Points on a hilly landscape, in no order, each with its height.
From any point a climber steps to the highest of the 6 points nearest to it. It stops when none of these is higher. Distance is the straight distance between rows; heights are no part of it.
fana height 10.5: [167 181 191 121 107  94  59 113 120  99  99 135  93 133]
zigul height 35.7: [102 116 108 129 104 158 151 151 102 159 110 111 145 111]
Veves height 26.8: [ 85 128 126 121 120 149 174  90 172 157 140 158 150 143]
sufup height 51.4: [170 125 107 110 113  84  69  97  94  82 129 133 115 134]
beto height 26.3: [ 80 140 127 137 126 196 157 105 144 171 136 166 128 149]
posub height 29.9: [ 88 126 116 117 106 121 162 121 155 154 126 132 159 112]
vipe height 22.7: [107 124 106 206 162 195 134 130 104 160  96 163 135 184]
Minib height 49.6: [156 100  90  99 111 128  84 142 119 100 151 118 134 117]
sosu height 52.5: [160 104  84  93 115 147 101 128  77 104 163 113 124 114]
tadap height 50.7: [138 116  95 118 134 177 126 164  39 128 151  81 117 120]
big height 32.4: [108 100 197 137 183 105 179  83 182  92 167 175 120 153]
suv height 40.1: [105 114 111 131 115 160 148 162  71 161 104  97 139 119]
lunod height 0.4: [172 192 201 114 103 113  71 112 130 109 103 132  96 131]
riv height 21.1: [ 94 136 121 174 142 212 143 128 135 173 120 169 123 166]
mot height 45.2: [130 123 122 125 131  86 129 144 186 119 133 113 140 109]
maf height 60.4: [149 113  91  99 125 167 113 141  51 120 164 102 120 116]
Sesub height 51.6: [145 124 126 129 137  97 108 159 183 114 139 113 138 110]
bisuv height 53.9: [175 125 112 112 123  98  64 126 135  88 136 133 124 134]
deva height 28.4: [ 94 117 156 125 152 112 179  81 186 123 165 172 139 153]
Fiv height 36.8: [ 92 128 118 159 118 170 160 139  79 164  86 119 142 142]
zedo height 34.5: [108 127 108 190 144 167 151 128  70 165  73 136 150 173]
gapit height 42.7: [120 126 197 144 167  70 184 106 181 108 126 148 111 122]
tis height 39.9: [110 120 108 162 139 159 160 155  51 151  87  94 146 135]
piza height 53.8: [181 156 180 130 143 105  80 149 175 109 131 129 105 118]
keduz height 46.3: [167 142 127 112 112  71  57 104  93  84 114 137 105 134]
teke height 53.0: [157 130 138 137 140  88  98 156 186 110 139 116 121 117]
tesof height 34.4: [ 89 128 117 162 124 180 157 126  98 176  86 138 137 157]
mufus height 59.8: [179 156 161 116 121 101  59 121 139  97 109 131  99 141]
zim height 52.9: [156 114 108 115 122 103  93 155 161 108 143 121 131 116]
ruzu height 34.6: [106 128 163 134 155  74 182 103 191 118 132 145 134 129]
Kig height 29.2: [ 83 129 124 121 108 141 166 106 150 163 125 147 144 132]
div height 29.7: [ 81 134 124 134 106 174 166 101 135 174 118 159 138 147]
zez height 54.2: [168 122 124 125 132  99  83 154 168 102 138 122 123 123]
lisob height 48.6: [143 102  88 104 108 149 111 152  88 122 156 104 135 106]
zigi height 51.7: [165 112  87  99 105 116  79 116  93  86 151 127 126 121]
Nef height 42.4: [120 127 163 133 152  69 159 130 199 117 123 124 125 112]
pesi height 40.9: [120 122 107 164 143 162 155 174  45 153 101  86 143 137]
Zuku height 28.1: [ 89 121 139 124 138 109 177  82 188 135 150 165 148 139]
Gan height 35.6: [ 90 127 119 144 111 166 161 134  96 170  90 120 144 136]
Rimev height 33.8: [145 160  97  96 131 139 147  88   4 115 163  95  85 130]
Moduf height 26.5: [ 90 132 127 119 117 124 172 102 168 151 133 149 153 127]
naned height 51.1: [148 132 163 143 155  82 127 158 191 115 130 118 115 109]
kud height 32.8: [ 98 118 119 117 119  90 153 127 174 138 128 127 153 108]
rav height 55.5: [183 143 148 124 135 102  72 138 161  98 126 132 103 134]
gure height 32.5: [ 84 130 115 128 102 165 166 118 127 171 107 137 140 126]
mosa height 46.5: [133 108  99 115 115 114 110 150 157 116 140 109 142 102]
Zanuf height 52.8: [173 148 180 141 159 102 104 161 183 115 130 122 103 108]
Beko height 46.2: [125 116 103 132 132 167 138 176  44 143 128  74 132 121]
tuk height 47.2: [150 133  96  92 130 149 127 108  22 112 166 103  97 119]
reto height 30.6: [100 130 123 176 132 194 149 120 107 176  97 154 136 170]
meto height 29.1: [ 96 119 139 128 137  85 169 115 187 124 126 137 149 119]
Pufil height 31.6: [182 181 203 120 124 117  68 125 153 108 116 128  93 126]
kabi height 38.2: [108 107 101 113 104 149 137 153 112 143 120 102 149  98]
sopib height 55.9: [129 102  92 109 111 162 127 166  83 131 143 102 136 103]
mit height 48.1: [171 140 134 115 111  82  56 109 110  95 111 138 104 143]
Ren height 55.3: [141 141 190 143 166  82 139 149 192 113 124 121 107  97]
nebi height 49.5: [110 120 110 118 109 104 142 145 168 132 129 118 150 104]
rabe height 26.4: [ 80 124 146 131 147 156 171  87 180 146 178 177 144 146]
Larir height 49.2: [159 114  82  87 117 110  87  88  59  88 148 122 112 116]

For each start below, name the point where the climber stops.
Zanuf -> mufus
teke -> mufus
nebi -> mufus
Minib -> mufus
ruzu -> Ren
big -> Ren
